Points on a hilly landscape, in no order, each with its height.
From any point a ball rolls to the lowest of the 3 points nearest to it. It stops when none of these is lower. Distance is the straight distance between rows; heights are no part of it.
fogu (h 187): [122 104 123 115 167 109 109 128 104 138 122  71 160  99 101 106 206  57
 171 120 153 184 119]
pubid (h 258): [142  73 146 110  78 109 155 131 128 140 151 129 177  95 130 161 154  70
 192  95 158 102 159]
zezok (h 274): [160 180 145 133 163 182 116 104 104  84 132 111 120 177 148 159 139 125
 153 158 127 133 137]
Disig (h 485): [124 133 122  99  99  90 149 183  96 121 171 104 147 102 129  45 132 142
 117 164 145 143  77]
kune (h 543): [ 92 111 132 131  62 126 134 110 173 134 103 156 145  75 163 122 109 145
  86 126 117 157  52]
lisi (h 262): [148  98 136  75 164 137 144  85  68  93 127 116 156 149 100 138 146 138
 181  94 153 115 155]
lop (h 368): [117 125 139  86 141 156 163 133  84  95 147  74 152 114  91  94 108 146
 179 179 170 143 141]
Nufam (h 303): [ 81  73 105 184 136 108 122 120  92 117  85 179  89 148 151 195 100 114
 122 187 114 101 148]
leg (h 466): [135 142 100 151 103  85 152 132 146 131 132 131 102 121 125 159 120 101
 149 124 168 118 197]
kul (h 676): [138 163 130 125  86  80 133 185 151 176 127 100 127 125 135 140 179 129
  91 163 103 177  54]
Pumit (h 545): [100 156 149 120 150 110 142 162 127 180 113 110 111 115 162 168 158 138
  96 128 103 149  92]
Fuge (h 776): [117 118 195  92 165 152 141 161 136 155 137  62  91 118 160 136 219 180
 121 111  88 151  94]
nase (h 428): [132 138 118  79 135 117 144 153 104 108 167 100 143 102 121  28 131 156
 146 145 123 123  95]
soru (h 403): [108 164 129 100 162 155 124 145  87  99 133  92 139 127 133  94 139 141
 122 126 113 160  84]
Zuzum (h 372): [129  95 116 107 106  78 126 144 136 135 161  96 161  87  72  78 162  90
 156 130 163 161  92]
zik (h 531): [167 144  86 174 120 110 120 136 134 145 114 198 112 160  89 167 140 116
 144  92 116 104 198]
zap (h 383): [129  97 101  57 125 117 157 108 124 136 162 115 166  65  86  92 141 159
 170 138 170 122 111]
ruf (h 440): [147 137 116 178 147 163  87 124 138 134 137 133 126 146 127 187 132 147
 109 134  94  98 207]
sagi (h 201): [158  53 125  73 160 171 135 102  87 109 128 107 154  95  99  63 131 139
 201 110 168  93 152]
denar (h 629): [122 122 213 100 147 143 128 145 109 157 133  77 130 121 164  89 143 150
  88  97  72 150 116]
Dofaf (h 198): [111 162 145 107 145 169 158 146  96 104 130 113 121 144 156 155  95 152
 139 159 137 126 130]
rase (h 415): [123 164 122 106 104 131 140 111 149 112 146 130 135  96 159 146  91 111
 117 129 147 138 130]
Bapi (h 457): [135 151 111 102 105 134 157 127 126 108 174 142 159 114 131  62 112 131
 119  59 115 121  90]
tavo (h 254): [152  79 162 164  74  94 130 196 154 182 105 100 107 100 119  30 108 104
 144 150 154 130  79]
fosog (h 438): [140 159  97 131  94  79 154 110 158 127 158 144 137  97 132 151  90 102
 120 125 152 154 116]
Kugit (h 465): [186 133 118 149 101 102 102 116 132 146 100 143 101 179  86 159 163  82
 171 113 158 115 218]
Tatu (h 272): [ 93  98 133 108 139 116 133 149 118 148 139  84 154  59 102 100 162  89
 164 157 174 170 117]
zuve (h 839): [121 122 149 116 139 123 105 179 133 150 153  97 158 156 131  58 179 145
  65 126  80 139  91]
mesol (h 225): [ 96 125 122 159 145  76 120 123 155 156 113 130 110 112 128 157 105  99
  63 105  89 146  85]
puv (h 253): [110 139 150 130 142 167 111 120 141 103 120 133 108 170 147 156  82 153
 124 160 168 118 167]
Sapup (h 583): [ 87 124 119 125 124 124 169 144 122 137  89 151 106  86 165 170  98 152
 109 118 169 128  87]
rofeg (h 288): [113  98  96 186 146 104  95  99 159 150 114 155 102 129 114 171  93  84
  75 136  89 129 148]
zaf (h 387): [156 136 128 104  95 151  81 105 148 101 134 136 107 200 122 170 108 172
 212 154 152  69 200]
resa (h 380): [181 145 134 159 105 167  82 130 144 100 131 157 113 185 103 161 139 183
 222 151  99  64 169]
sif (h 411): [119 153 180 125 159 188 131 147  92 117 107 131 113 132 158  89  98 154
  98  92 114 123  97]
lapi (h 501): [125 145 150 129 120  91 133 192 117 132 115 127 118 130 116  87 138 103
 102 110 140 172  80]
pevam (h 435): [160 107 129 113  94  84 160 133 133 155 132 118 143 115  98 153 152  60
 177  79 146 125 145]
Geb (h 366): [187 154 148 125 106 159  72 110 131  97 121 122 108 199 112 160 140 162
 210 158 154  91 181]
kom (h 467): [119 137 131 106 149 141 129 162  97 118 133 106 126 131 124  38 158 157
 139 155 117 128  66]
viv (h 256): [ 85  98 155 139 153 170 126 109 139 124 105 119 131 126 152 123  89 145
  72 100 112  98 146]
Safip (h 433): [148 152  95 105 112 103 152 119 131 124 165 122 133 115 130 156 122 121
 180 144 164 119 182]
Pofu (h 243): [137 130 126 125 131 135 144 148  95 100 156 106 145 116 137  40 113 125
 152 128 176 119 156]
Larug (h 481): [154  88 134 167  47 102 133 132 172 125 117 158 109  89 107  55  48 114
 117 120 151 164  64]
fotum (h 292): [131  91 133 130 111 128 131 162 156 132 160 112 172  78 101 101 151  46
 178  96 150 101 142]
dafit (h 429): [113 135 124  92 154 103 124 165  91 130 109 113 113 107  91 109 171 120
 141 174 131 190  72]
mipif (h 219): [ 54  66 126 143 154 134 138 122 100 130  92 156 111 134 155 160 100 119
  96 127 136 115  93]
sinif (h 90): [ 89 130 149 137 166 139 134 114 121 147  87 166 114 136 152 122 108 101
  67 111 127 141 100]
munip (h 249): [139 148 131  99 143 172 147 107 130 108 161 114 152 184 132 161 100 154
 183 129 143  99 150]
Vudip (h 246): [ 96  98  88 144 137 121 124  84 159 101 125 173 137 155 144 153  85 120
  97 125 127  78 165]
tobur (h 434): [135 162 108 108 154 144 128 112 125 109 130 120 148 179 146 131 113 105
 122  83 128 110 151]
dupu (h 353): [138 141  97 101 181 137 134  97 105 102 147 108 138 137 119 152 180 124
 130 122  80 136 109]
nera (h 724): [178 139 145 141 164 155 100  55 135 142 121 100 127 156 138 133 133 113
  96  98  66 135 174]
nifak (h 339): [ 80  79 104 187 144  96 112 110 107 128  96 165  93 164 134 172 109  67
 104 153  96 137 115]
Kovir (h 356): [127 102 118  96  80  78 140 124 130 124 153 103 168  59 103 115 155 103
 169 142 160 152 104]
Gar (h 321): [116 157 131 134 150 158 118  98 145 128 129 123 121 158 157 164  76 136
  92 131 110 119 164]
Gizef (h 370): [142 151 102 117 141  84 125 127  98 120 143 133 128 147 111 118 154  81
 133  85 130 177 106]
sabop (h 442): [161 159  89 143 142 116 132 106  87 121 133 130  99 151  90 156 148 108
 183 149 133 142 186]
sos (h 115): [130 106 132 124 149 136 133 130 106 115 143 108 144 114 113  97 142  89
 175 110 181 123 169]
kubep (h 464): [171  73 122 143  48 101 130 153 155 119 152 108 159  94 102  31 119 126
 167 154 132 141  91]
Nar (h 395): [117 137 185 122 160 131 114 138 121 156 108 126 128 133 143  82 151 117
  56 100  87 148  94]
pomu (h 452): [145 142 125  97 187 182 140  83 129  96 122 108 131 108  55 113 166 158
 164 146 149 175  94]
Kosa (h 658): [113 125 132 115 117 108 146 213 135 156 123 119 124 109 157  99 181 189
 102 108 134 118  50]
fule (h 684): [ 87 106 160 125 111 127 153 146 166 150 100 155 135  80 176 108 116 192
  82 100 131 112  59]
sonul (h 459): [109 172 122 114 103 146 159 108 149 126 159 116 148  96 186 161  90 143
  94 128 106  91 136]
vak (h 729): [100  95 147 135 106 115 155 170 149 144 101 163 131  97 131  61  76 137
  95 104 137 120  69]
vunuv (h 451): [131 136  84 182 111 112 112 141 153 129 116 169 107 142  98 171 107 115
 119 154 154 100 204]
bavif (h 421): [205 135 127 155 166 170 116  54  81  94 123 133 144 175  93 196 168 158
 184 147 112 115 134]
Zefo (h 458): [148  82 115 121  81 101 165 111 172 117 142 163 143 116 123 141  95  84
 153  74 166 128 157]
gima (h 312): [162 136 142 128 137 161 110  93 119  85 135 133 122 192 146 147 123 114
 176 128 186 112 175]
Rut (h 436): [102 166 122 144 142 130 139 121 130 155 132 124 111 109 162 164  80 117
  88 138  87 134 140]
zeret (h 798): [127 138 175  99 129  99 122 135 140 169 164  79 133  96 144 116 167 142
  90 130  56 157 121]
Meba (h 337): [125 118 142  88 159 126 139 124  98 110 117  89 139  77  90  84 141 146
 167 172 173 158 110]
zovi (h 450): [114 154 147 116 128 121 141 163  98 116 121 123 117 120 141  88 109 114
 106 105 154 146 103]
fugos (h 496): [111 152 127 139  67 119 156 147 133 130 121 152 150  72 165 120  86 134
 124 144 166 152  92]
sop (h 406): [ 87 156 161 110 181 190 144 131  90 106 125  83 110 124 135 135 157 159
 129 146  90 156  95]
podod (h 266): [116  66 163 202 139 155  59 110 124 143  84 133 101 147 109 166 125 177
 113 165  88 106 201]
tup (h 500): [114 130 137 140  98  98 127 122 185 127 137 153 121 114 109 126 109  90
  58  87 111 168  73]
puli (h 410): [160 145  83 130  74 120 111 125 155 143 123 168 104 161 121 194 102 156
 160 151 154  71 205]
sudof (h 345): [ 93 136 180 112 154 171 146 143 122 148 121 112 133 103 165 118 100 164
  93  96 122 108 100]
sabig (h 263): [ 71  95 120 158 145 160 103 121 129 123  85 146  93 153 136 202  92 153
 126 188 127  84 166]
Vulov (h 540): [148 121 129 128  22 130 148 196 171 150 112 135 146 109 160  96 168 177
  97 139 114 156  46]
Fozo (h 354): [123 151 122  96 136  95 151 131 109 121 158  94 127 117 128 132 119 104
 141 131 139 167 127]
Soz (h 404): [138 141 110  76 185 158 133  80 107  86 129 130 140 137  89 117 186 146
 132 102 109 156  83]
Vetu (h 437): [131 107 125 120 111  78 129 161 120 137 141  96 147 125  73  39 181 108
 142 137 146 159  89]
Goz (h 525): [138 127 118 108 110 129 151  96 143 103 154 157 142 162 149 106  86 105
 142  65 162  96 154]
Babo (h 430): [190 155 119 161 124 168  76 113 102 126 107 163 129 177 123 184 157 147
 174 116  68  67 195]
Liku (h 499): [141 127 141 144  58 100 144 220 154 162 117 143 114 119 140  65 144 159
 101 132 143 139  50]
togeg (h 350): [137 129 107 100 125 115 145 121 105 109 166 128 131 124 111  66 121 125
 137 101 156 137 113]
lika (h 426): [160 145 103 132  94 112  98 147 137 144 111 155  93 152  90 167 149 150
 179 151 159  74 224]
bup (h 392): [205 163 114 190 135 170  68 117 119  84 139 143 112 178 104 169 171 190
 192 155 109 104 173]
likav (h 384): [150 172  94 135 138 135 141 112 157 138 134 141 117 147 129 170 101 136
 154 142 121  94 188]
vit (h 94): [116  88 175 165 189 162  87  80 117 148  84 136  99 145 148 159 128 121
  78 124  83 129 144]
sagem (h 443): [158 169  68 155 133  94 146 130 111 154 154 145 122 109 112 161 121 122
 156 129 114 109 167]
Doto (h 205): [142 143  93 121 122  67 143 124 128 141 146 116 135 116 102 140 150  94
 137 125 137 163 102]
bape (h 559): [112 133 154 142 145 119 119  94 165 163 143 116 125 115 132 133 132 118
  66  97  90 137 146]
vose (h 371): [ 96  85 106 208 157 100 105 128 103 154  91 165 107 110 125 188 134 117
  95 145  67 104 154]
lepu (h 397): [158 162 125 175 139 162  63 118 147 104  89 160  78 181 118 164 121 147
 146 174 150 100 181]
ruz (h 233): [ 87  95 134 157 135 107 152 125 128 129  93 165 102 145 127 136  85  85
  93 127 174 163 135]
Nireg (h 524): [101 123 144 135  92 127 127 107 158 134 136 146 151  90 175 115  95 136
  55 120 108 126 104]
dinut (h 271): [ 95 150 115  74 186 152 125 135 109 117 150  94 144 114 104 107 172 153
 117 154 110 178  77]
saban (h 342): [ 95 131 115 128 106 125 119  82 160 119 127 167 140 118 162 171  66 124
 116 162 142 118 142]
gizor (h 69): [ 86  99 119 159 140 130 125  82 146 109 109 146 136 151 127 155  93  93
  76 118 107 125 132]
Bufum (h 586): [154 127 100 148 146 142 101  87 149 119 110 170  99 207 131 163 128 108
 121 104 151 111 195]
Nuf (h 412): [150 152  81 117 148 129 139 114  99 114 149 120 135 147 114 181 151 136
 188 140 118  99 168]
fotef (h 754): [111 143 146 118 132 118 137 203 131 154 132 135 134 131 157  85 192 146
  83 117  93 127  62]
Kalu (h 203): [105  61 177 158 155 155 104  95 126 148 103 121 118 160 148 189  95 143
 100 163  87 107 174]
Niru (h 539): [156 131 120 117 134 171  86  83 142 113 109 160 139 209 144 159 112 120
 131  88 135  73 183]
Tol (h 241): [118 133 128 150  34 120 135 160 173 131 115 146 136  91 144  65 118 148
  99 136 125 149  46]
koluf (h 439): [127 160 112 135 152 102 131 144 129 164 118 148  97  99 141 161 114 112
  95 143 118 157 119]
Vaza (h 156): [125 151 106  94 138 151 142 114 121 112 173  84 161 100 145 136 140 161
 107 132  74 129 128]
sim (h 478): [103 150 150 126 128 134 136 145 143 140 129 117 150 126 164  98 119 126
  63  92  97 131 109]

Where does a ball stop that starts at each point below?
Disig: sos
fugos: gizor
zaf: Dofaf
Babo: Dofaf
bup: Dofaf

Call two points neighbours if one is among the 3 nearest of the other. Go from one point of each pair to the other, from neighbour to neighbour, staying as low as possible. Name the highest point that can't be avoided.
pubid, tavo: kubep
Dofaf, dinut: sop
gizor, Dofaf: sabig
pubid, sos: fotum
